Each row is a point on a tangle of strands that fork and nearly touch. The rows are in no order.
In the rows, zero is written as 128.
Two points are linked if the straight distance between their rows is under 116. Some points are linked to none.
(485): [182 124  87 138 134 167 173 152 145 144 110 114 209 142 149  81 147 152
 108  93 135 136]
(306): [157 140 142  66  96  92 113  95 146 174 123 139 128  81 108 113 108 119
 130 143  74 132]
(546): [122 106 135 108 137 140 113  66 130 141 133 143 106  67  95 161  91  97
 128 150 129  88]
(19): [129 120 138  82 150 139  92 132 150 145  95 123 124  96 154 136 103 148
 106 113 146 142]
(103): [136 155 104 107 115  90 102  87 153 129 169  77  44  77  67 129 135  80
 136 146 117  61]
(395): [121 124 106 119 146 146 154  94 129 146 113 127 176 111 162 181 115 106
 134 108  79 126]
(318): [171 101 139  88 104 161 140  77 189 168 125 141 146 112  69 108 117 128
 142 109 113 122]
(263): [110  94 140 111 117 130 107 108 131 134 159 128  78  75  76 120 117 101
 109 143 167  88]
(299): [118 145 114 160 106 109 112 119 143  76 121 113  97 140 116 187 112 109
 154 109 141 166]
(289): [112  93 100 180 116 107 144 154 112 123 135 117 146  97 149 120 131 111
  91 132 147 202]
(628): [188 101 120 143 117 103  98 109 132 109 101 129 129  88 125  92 118  95
  91 207 103 137]
(100): [140 122 143 110 112 132 112 141 141 136 124 101 146 118 133 141 157 143
  92 118 174 114]
(560): [203 156 126 108 107 123 118  71 139  94 108 180 147 137  91 134  75 112
 185 153 115 108]
(1047): [ 87 166 126 109 111  94  92 118 142 152 150  88  17 111 103 146 141 102
 141 116 120  71]
(978): [132 171 132 198 126 124 177 191 105 132  93  99 155 143 153 125 152 193
 128 114 171 182]
(581): [132 103 128 107 113 112 109 104 152  65 100 153 105 118  84  77 105  92
 158 175 110 104]
(48): [147 143 106 105 120  79 131  51 185 115 163 121  85  53  64 121 111  86
 152 155 102  90]
(486): [131 142 117 141  87 106  95 128 118 109 163  82 102 135 121 157 147 104
 132  98 131 186]
(392): [ 90 139 103 206 190 180  94 150  72 198 134  86  85 197 197 142 202 150
 107 167 138 142]
(615): [153 182 126  87 115 112 101 111 104  95 173 123 107 127 100 160 105  97
 155 108 126  89]
(144): [144 109 111 114  82 102 142  97 169  99 100 144 132 141  65  86 115  96
 170 137  87 132]
(715): [180 177 116  91 114 122 111 118 110  79 122 142 142 159 117 137  97 110
 174 112 111 110]
(688): [ 88 140 157 126 139 119 138 140 122 121 186 129 127 133 183 139 139 140
  92  95 100 161]
(804): [106 102 160 138 125 166 177 129 140 106 119 151 165 178 106 141 149 157
 142 112 137 120]
(638): [138 159 105 196 147 130 197 190  92 110 107 116 158 117 150  84 138 150
 105 131 141 159]
(356): [104 120 137 166 121 111  81 148 107 164  98 114  64 140 155 158 141 121
 100 164 140 137]
(646): [ 87 111 142 171 149 147  87 141  44 156 125 110 107 177 138 204 152 123
 156 154 159 130]
(211): [ 50  90 175 127 135 151 159 134  97 141 142 142 159 166  97 150 166 158
 169 114 145 139]
(980): [112 104 138 107 134 142 142 106 132 115 109 187 133 119 116 129  54 126
 171 116 130 154]
(648): [ 98 116 139  80 107 155 169  93 173 189 125 136 140 112  81 134 125 141
 170  67 104 120]
(437): [137 167 116 154 138 107 164 200  75  95 108 123 139 136 160  68 117 141
 119 143  94 146]
(226): [ 73 146 131 111 127 118  85 139 120 190 122 121  27 156 135 153 148 115
 134 137 122  54]
(592): [157 145 127 129 161 168 155 116 118 119  93 125 185 136 161 168 120 134
 112 132 105  96]
(787): [201 159  92 116 140 105 150 144 129 123 119 133 181 109 154  59 106 123
 111 143  68 154]
(979): [154  81  99 145 129 166 107 116 124  81  96 115 130 134 104 125 117  97
 142 141 130 174]
(151): [127 163 139 153 110  71 145 131 137  81 135 168 136 117 151 142  91 121
 101 158 132 111]
(335): [153 125 115 134 133 156 162 163 145 130  98 163 167 179 145  83  91 178
 162  78 150 166]
(204): [188 140  69 112 116  93 122  89 159 138  98 143 198  86 148 107 110  96
 141 133 126 114]
(572): [ 88  93 156 102 170 159  95 149 142 139 106 107  85 131 158 132 147 157
 109 123 130 146]
(582): [ 73 144 172 165 131 153  83 133  85 121 156  99  82 199 142 189 186 160
 148 135 148 134]
(797): [108 149 154 117 121  84 104 133 109 120 133 182 108  94 155 147  70 127
 114 147 153 109]
(553): [143 121 172 122 105 126 115 136  81 134  97 147 139 133 125 145 117 135
 116 177 119  92]
(698): [174 100 129  81  96 156 145 129 159 161 124 144 171 152  96  66 136 141
 139  96 110 127]
(108): [133  89 126 117 138 169 155 140 103 145 121 183 185 142 121  99  75 143
 156 106 133 162]
(109): [ 98 150 136 155 169 127 135 184  83 151  58 101 138 140 182 163 142 165
 129 142 144 114]
(621): [ 71 131 127 185 159 105 103 181  96 159 118  96  78 161 182 149 160 151
 124 149 147 177]
(850): [153 135 150 150 128 127  84 162  99 128 137 111  79 150 160 124 142 123
  69 174 115 115]
(421): [177 162 129 115 131 137 156 129 162 129 140 167 153 164 148 109  81 160
 147  74  89 165]
(58): [162 138 116  91 129 135 133  83 171 112 105 201 157 118 119 103  53 127
 191 109 137 106]
(626): [128 136 144 184 106  83 118 144 137 113  85 131 103 110 147 153 115 127
  89 175 145 131]
(77): [ 75 139 175 154 120 145 124 125 109 105 187 106 121 176 147 170 196 149
 118 120 129 112]
(829): [ 92 124 173  99 131 132 121 135  92 124 148 170 106 127 122 156  81 147
 151 116 142 138]
(749): [ 98 143 131 161 184 135 131 207  98  84 140 111 101 148 184  93 145 163
  93 133 148 138]
(668): [125 141 160 169 113 135 135 181  79 113 142 113 165 169 142 142 166 175
 121 125 187 150]
(1057): [ 98 129 129 113 134 130  88 110 126 161 108 129  66 133 128 147 136  88
 116 169  99  32]
(547): [105 106  94 139 117 132 160 107 135 172 133 127 185 105 138 170 131 115
 133  82 136 155]
(119): [ 97 126 139 169 145 130 122 130  65 139 101 128 122 151 151 209 113 112
 145 148 106 139]
(107): [ 55 111 157 111 188 128 103 194 117 129 137 126  84 147 186 106 144 176
 109 120 153 140]
(533): [181 154 117  92 106 100 140  76 187 134 151 185 153  99  82  91  88 126
 163 113 158  80]
(617): [121 130 116 158 100 105 157 143 137 161 151 123 172 108 154 131 133 141
  97  92 150 187]
(962): [179 151 101  88 143 107 118  62 205  91 153 111 101  98  73 139 123 103
 147 119 118 102]
(352): [ 84  97 137 179 176 192  84 131 112 168 150  94  74 188 173 148 207 143
  89 163 144 123]
(1043): [182 119 132  91 119 104  72 106 122 150 122 125 106  94 111 104 123  98
 105 187  72 110]
(54): [154 147  83 122  99  91 131 139 120 132 110 143 184 117 146 111 107 114
 145 111 141 128]
(39): [208 157 157 113 134 141 126 128 151  94  90 115 135 158 124 131 132 146
 114 171  80 106]
(1045): [ 87  75 130 156 129 130 123 138  91 139 143 124 138 117 119 148 141 117
 111 133 163 165]
(276): [ 51  74 132 107 134 154  91 136  91 179 139  93  81 132  92 124 189 114
 142 134 147  97]
(727): [170 139 114 170 107  96 165 109 163 137 111 219 187 116 150  94  68 139
 140 134 151 118]
(157): [178 111 129  85 126 137 110 127 145 129 163 109 154 102 122  98 152 124
  61 127 145 127]
(650): [104 133 120 107  84 114 187  70 178 185 147 154 130  81  73 125  86 126
 175  83 115 112]
(314): [145 109  99  95 141 135 107  76 134 129 117 138 161  69 125 122 110  89
 123 142 137  88]
(500): [189 134 109 129  93  92 149  86 182 135 159 139 159 114  93 119 135  97
 109 132  90 133]
(443): [ 51  85 156  94 139 165 134 116  92 158 149 113 114 135  75 146 159 132
 174 115 132 112]
(21): [105 119 108 115 132 102 128 141 160  59 142 129 103 131 133  95 121  99
 124 113 110 143]
(583): [158 159  84 124 118  68 135 175 111 114 113 119 161 106 167  66 112 112
 109 135 112 136]
(1028): [139 172 136 190 191 172 125 182  71 111 135  98  81 145 195 113 150 167
  80 144 123 151]
(478): [ 38 114 111 140 169 131 121 117 103 150 164 133  88 123 162 177 138  87
 115 120 115  80]
(510): [116  97 116 104 121 169 134 121 154 122 101 139 147 152  86 134 110 143
 188  69 187 145]
(905): [150 154 128  95  95  82 129 109 169 103 121 152 149 113  97 109 124 115
 140 134 152  55]
(816): [ 70 137 104 192 226 150 109 170  74 161 128  89  96 155 212 152 160 154
 124 137 146 165]
(16): [ 86  85 135 116  81 117 143 136 165 124 137 115 113 127  76 103 166 127
 130 103 151 142]
(390): [119 137 158  90 123 123 128 124 165 112  99 143 130 118 119 148 124 141
 117 128 170  54]
(823): [ 94 155 107 108 105 105 162  87 132 121 148 158 128  88  89 149  84  95
 183 107 117  99]
(385): [163 135 158 124 112 144 165 128 182  84  99 149 155 171 107 122 134 151
 124 139 106  99]
(1081): [113 128 175 145 146 156 105 132  94 143 184 112 103 133 178 164 144 160
  85 130 116 180]
(734): [123  68 116 141  91 145 150 117 154 124  99 127 143 146  75 105 140 111
 152 125 112 172]
(819): [142 115 102  84 130 154 152 156 125 128 139 134 188 147 142  61 142 131
 126  93 101 132]
(1074): [117 156 162 118 113 119 151 131 139  93 189 127 128 155 136 145 160 131
  93 110  96 107]
(868): [ 55  64 142 152 141 132 109 157  85 159 152 111 115 147 126 125 191 121
 102 151 157 136]
(67): [ 98 100 152  94  94 135 125 124 143 139 173 100  84  89  52 114 146 137
 132 109 181 119]
(970): [138 140 150 117  95 131 119 113 156 125 186 103 117 132 115 144 148 147
 118  74 141 183]
(609): [201 156 114 147 135  97 172 107 154 127 118 199 179 109 162  60  70 140
 126 160  90 140]
(178): [189 113  74 136 125 114  87 125 127  85 119 100 131 110 122 108 125  86
 110 143 135 162]
(244): [ 93 117 123 150 175 134 137 162  68 159  80 110 148 137 163 168 124 148
 155 133 124 177]
(497): [140 131  80 166 161 155 171 171 125  93 109  83 181 134 161  94 165 137
 103 110 148 135]
(309): [151 122 107 101 117 139 120  78 188  77 122 112  97 127  62 122 119 101
 175 104 116 133]
(13): [123 144 151 168 162 167 179 152  88 140  83 109 166 132 167 160 147 160
 100 155  99 107]
(243): [163 140 128  80 100 123 122 117 148 127 202 116 131 110  93 102 141 124
 111  74 140 138]
(875): [191 148 151 148 141 144 122 151 117 106 104  94 113 140 149 129 131 145
  87 170  99 148]

Follow the links from the first point to the second, and from the first to the third. Name the last point that the two ways share.
(547), (615), (749): (58)
(58), (352), (119): (356)
(309), (485), (609): (583)
(978), (309), (178): (734)
(352), (335), (390): (980)
(583), (1047), (178): (734)
(628), (727), (318): (583)

A fork is a point with three links. Follow the links from the first point to the second and name the forks in between, in order.
(617), (797): (356)
(421), (276): (980), (356)
(581), (638): (144), (734), (583)
(823), (54): (638), (583)
(276), (572): (356), (980), (58), (100)
(178), (318): (734), (583), (638)
